Points, in no order, along strands that fork, close into loops and pass close to each other.
In the rows, 128 means zero.
Points whose rows are less than 91.6 apart are linked; no others are. Some points are linked to none.
puro: [187 123 132 126 103 120 135 100 113 117 115 132 126 115 188 164 164 116
 117  94 131]
regur: [147 154 133 136 123 151  88 149  82  83 191 129 123  68 147 170 140 104
  98  35  97]
Pugav: [122 105  96  99 105 115 168 135 173 141  89 100 123 110 139 142 114 127
 127 135 119]
genug: [108  87 123  98 107 120 149 142 162 124  97 112 143 103 132 124 123 134
 131 161 109]
Vomib: [148 133 119 114 121 125 121 112 113 103 129 128 119 119 137 167 128 106
  85 101  79]
Rered: [146  90 129 117 120 117 140 105 190 143 134 121 145 129 205 121 173  90
 192 121 149]
fila: [146 102 108 121 138 113 199 143 170 125 145 138 134 107 150 114 162 141
 116 127 157]
gav: [109 120 134 145 157 123 163 120  98 109 160 151 150  98  89 134 110 155
  76 130 147]
bifat: [165 143 101 130 135 141 148  98  87 131  77 142 110 148  91 152  88 150
  82 105 182]
Batu: [ 84 121 157 136 114 127 155 148 124 124  98 120 176  95  87 104 119 175
  91 197 138]
vav: [ 69 106 127 166 160 153 155 143 146 135 171 110 119 124  74 117  92 113
 180  97 174]
zop: [ 75 126 147 129 121 150 136 138 103  88 135 122 163  96  95 145 113 142
  88 167  84]
rilom: [120  86 139 126 144 117 125 133 185 144 148 124 139 152 177  93 171  88
 202 136 147]
lesuk: [136  66 151 104 141 103  95 110 143 126 154 151 147 115 173 106 167 104
 163 147 118]
sog: [121 132 126 111  75 102 123 148 146 170  43 115 163 122 117  94 128 178
 110 193 138]
tikud: [112 193 114 122  96 170  70 128 131  61 106 110 125 156 131 194 109 116
 109 157  50]
Fis: [117 118 126 153 134 167 137 123 114 146  77 107  91 158  83 122  83 127
 180 120 196]
seki: [105 130 132 143 113 128 166 175 186 156  76  97 116 171 122  75 143 139
 178 168 182]
Lete: [173  83 124 142 140 129 110 125 127 104 157 157 129  99 153 121 176 120
 171  77 198]
viti: [ 91 123 159 159 118 148 128 164 145 158 107 101  95 190  97  79 130 110
 200 133 154]
tetev: [116 150 136 152 124 161 114 131  84  62 181 127 147  65 120 181 129 113
  95  72 108]
fosep: [ 75 145 166 155 119 136 132 130  94 129 106 108 178  87  54  90  89 183
  73 188 125]
giz: [100 144 151 125 135 125 125 147 100 159 107 117 150  97  58  67  93 178
  81 170 102]
sala: [152 144 106 104  79 122 165 136 156 109 111 101 133  90 171 172 142 114
  85  96  91]
bozi: [148  83 143 125 100 126 123 117 117  98  83 142 156 123 160 142 175 139
 131 161 147]
tur: [106  81 145 121 164 113 148 156 146 110 149 155 154 104 122  79 157 151
 132 172 154]
fataf: [104 198 123 151 139 161 106 137  93  60 179 141 131 126 102 176 116 133
  78 138  79]
zuvun: [160 120 108 123 146 125 130  97 110 155  95 138  91 164 105 135  89 132
 132 111 164]
boki: [130 136 115 137 123 160 153 102  94 114  61 119 131 125  83 162  77 149
  88 124 166]
losip: [147 189 122 133  63 173 110 166 119  81 142  86 129  97 198 183 158 108
 114  96  67]
lami: [138  93 111 124 153 121 172 147 155 124 192 141 124  85 140 116 154 120
 133  94 145]
nizo: [122 176 131 116 124 119  80 138  83 142 126 145 150 164  99 116 119 154
  58 177  48]
lupav: [ 86  97 115 148 169 138 154 138 146 121 205 135 130  89  94 126 103 113
 159  78 161]
vad: [147 129 106 128 168 105 114 110  91 121 166 166  90 123  94 165  85 120
 135  41 168]
vos: [149 116  96 103 111 128 175 127 166 127 107 100 113  99 144 154 121 119
 107  93 118]
lod: [150 102  98 106 125 137 135 108 160 135 129  96 106 110 151 152 116  91
 151  74 113]
Zul: [138  90 102 126 131 147 147 126 168 136 147 107 112 120 143 133 137  96
 174  83 140]
tiza: [ 76 104 139 134 154 127 165 176 175 154 164 118 106 145 105  74 126 116
 172 138 127]
nife: [133 195 110 129  96 146  79 131  88 105 111 139 143 180 130 166 131 151
  96 192  69]
nived: [134 116 128 148 140 122 131 105 154 167 147 131  99 189 156 129 136  77
 200  87 153]
Lasi: [ 57 100 139 163 156 151 153 182 161 133 178 116 121 148  87  86 127 109
 185 117 155]
dakir: [100 145 145 155 121 151 160 161 154 162  91 103  98 164  83  66 121 145
 177 148 171]
bev: [149 110 111 114 133  96 186 132 178 165 115 135 126 149 158 103 153 145
 125 158 158]
mumog: [ 72 179 135 152 131 178  90 132  96  47 163 115 144 120  97 175 102 124
  93 156  64]
bivit: [103  96 158 121 138 117 133 145 108 118 125 149 162 103 102  97 141 162
 104 186 131]
magak: [120 200 110 142 118 166  99 135  85  85 137 139 138 166 105 173 118 150
  86 177  85]
goga: [143 121 115 138 138 131 134 100 139 169 114 120  82 183 129 129 108 101
 175  98 156]
Bazan: [141 136 141 100 149  82 112 117 119 203 128 142 130 148 113  68 113 152
  92 157  88]
Mumo: [122  93 135 146 169 119 125 147 150 105 120 139 133 155 142  79 174 131
 186 158 199]
vit: [101  96 124 143 178 110 138 148 135 120 207 162 120 117  96 107 125 130
 170  94 173]
munen: [135 139 123 126 120 148 141 131 105  81 152 125 130  89 123 174 131 122
  81  91  96]
todu: [129 133 126 112 170  90 140 134 125 190 152 144 101 150  95  72 107 150
 112 144 128]
fivif: [161 102 131 139 126 137 116 126  93  97 164 151 132  76 143 149 157 124
 133  61 167]
mapa: [149 198 128 142 111 163  69 142  98  65 180 124 110 120 170 179 144  99
 113 102  55]
lon: [150 152 108 101 141  96 150  79 164 190  96 102 105 159 155 150  86 102
 115 101 109]
loso: [ 87 165 130 120 107 172  74 143 114  59 123 108 144 131 110 179 107 112
 111 166  37]
dedur: [119 169 134 165 112 172 101 113  52  60 144 142 137 120 107 191 124 135
 106 120 132]
sen: [145 126 120  99 129  98 128 100 130 145 115 127 127 134 148 153 117 114
  85 122  81]
pofev: [134  86 133 100 142 101 116  99 148 148 155 138 125 121 168 124 136 101
 152 124 101]
pag: [169 146 142 134  99 130 109 124  81 101 157 146 129 115 184 168 173 116
 107  98 104]
Ropob: [153 115 124 110 114 105 156  89 187 168 121 117 140 121 210 146 155  90
 163 113 129]
tad: [144 212 110 133  65 163  98 155 132  75 142  97 116 115 201 192 153 117
 135 139  68]
tero: [157 141 117 106 144 109 128  82 129 187  83 118 101 173 130 130  85 123
 115 117 132]
kepu: [144  99 117 104 144 103 135 118 131 130 181 139 114  94 150 129 137 103
 121  89 101]
fotiv: [168 128 114 117 146 111 108  97  93 120 142 148  96 120 131 165 115 108
 116  57 139]
Fiv: [117  91 144 154 158 138 122 132 123  96  94 140 148 125 111  93 149 157
 163 163 217]
sagi: [128 122 155 113  97 107 105 141 125 160  64 127 163 122 111  65 137 176
 119 198 134]
Setez: [140 164 134 116  86  95 114 109 155 219  47 101 139 150 128  75 108 154
 142 169 142]
barug: [110 107 146 150 143 117 132 130 172 160 157 128 114 190 159 101 164  80
 201 116 144]
rel: [113  83 134 119 132 126 137 139 158 134 114 118 125 124 128  94 133 130
 171 150 140]
nizop: [138  90 123 150 167 118 125 139 148 106 156 158 127 139 149  99 176 115
 185 114 199]
gema: [120 115 131 130 183  96 147 141 108 156 167 170 120 134  83  91 114 163
 105 139 160]
zon: [ 89 103 142 127 171 110 159 165 156 145 172 138 124 129 108  63 132 145
 146 159 145]
Radep: [119  94 162 109 123  99 106 136 130 141 102 144 151 125 134  79 152 158
 130 191 122]
zerap: [125 111 118 151 118 161 128 119 137 154  90 105  89 185 111 135 100 100
 201  95 167]
zuf: [105 118 147 150 174 110 149 123  92 123 158 167 146 112  78 111 106 168
  99 141 189]
Fal: [130 159 145 111 116 117 102 138 108 180  94 119 134 101  66  37 101 177
 106 164  93]
fupi: [174 154 133 116 140 108  93  88  98 112 141 149 104 137 149 175 121  95
  85  70  92]
Nepu: [132 161 122 108  70  83 107 129 146 212  45 113 165 129 122  81 115 169
 101 177 112]
resum: [128 104 131  91 137  97 126 103 152 166 127 120 114 133 143 117 104 106
 130 135  84]
Mifu: [145  74 149 117 127 112 110 123 126 100 124 158 158 121 166 112 181 126
 147 159 148]
robor: [116  71 114 131 138 152 139 136 163 116 133 116 134 109 125 118 139 112
 178 120 155]
buse: [125 146 136 142 120 102 157 146 177 194  90 111 114 197 141  73 145 134
 166 162 164]
lobet: [155 161 122 121  63 150 141 152 132  95 128  93 133  85 193 181 159 113
  92  84  80]
rab: [114 116 123 150 135 170 150  98 103 124  74 112 126 124  73 141  69 144
 133 123 195]
senib: [147 129 118 127 127 101 166 125 160 195  91 129 116 177 137  91 132 147
 136 155 165]
fam: [138 159 139 100 120  93  94 124 109 192  98 126 150 139  99  78 102 166
  78 163  76]
sim: [ 86  93 116 122 124 159 127 139 167 150 107  80 100 130 105 118  89  94
 190 115 110]
kalan: [128 189 124 122 128 141  94 136 110  73 169 136 116 139 136 172 131 109
  75 126  45]
buf: [133 130 117 133 166 118 123 111  82 123 141 165 107 122  77 145  81 145
 113  91 174]
Vizot: [132 142 127 144 149 130 145 114  69 100 137 158 133 118  89 161 108 149
  68 112 155]
Gef: [159 162 140 130 106 124  92 109  66 102 156 161 130 148 168 172 169 120
 105 137  90]
rup: [156 172 131 127 107 114  88 101  80 129 113 159 146 182 152 165 153 137
  86 167  85]
Nupo: [128 220 102 131  91 170  98 146 144  61 137 105 114 135 154 187 127 120
 109 150  58]
luf: [146 138 121  99 124  96 167  79 185 182 112 108 128 128 191 155 121  92
 136 112 106]
mefa: [166 120 133 134 120 144  75 134  80 105 179 133 133  67 149 161 151 104
 129  28 133]
tabug: [129  83 139 142 129 146 134 118 109  92  94 144 151 110 122 131 148 151
 137 154 185]

A piece is all that can be reached along the links. How many separate loops has the piece of each point below (a circle has one, a figure eight two, a Y none), and how many tips (points with one link)?
mapa: loops 1, tips 2
tetev: loops 1, tips 3
rab: loops 2, tips 0

A fork is a point with three links, a tip a point with one. Leave the first point through the second and follow the links. Name the first fork or tip that comes.
vos / sala: fataf
Vomib / munen: pofev
fotiv / vad: bivit
lesuk / Mifu: Vomib
lod / Zul: vos
luf / Ropob: goga
kepu / lami: viti
fataf / magak: puro

How many points has the smallest loop of links through each point below? Write none if it is on no loop.
Vomib: 17
goga: 7
lon: 10
robor: 7
dakir: none
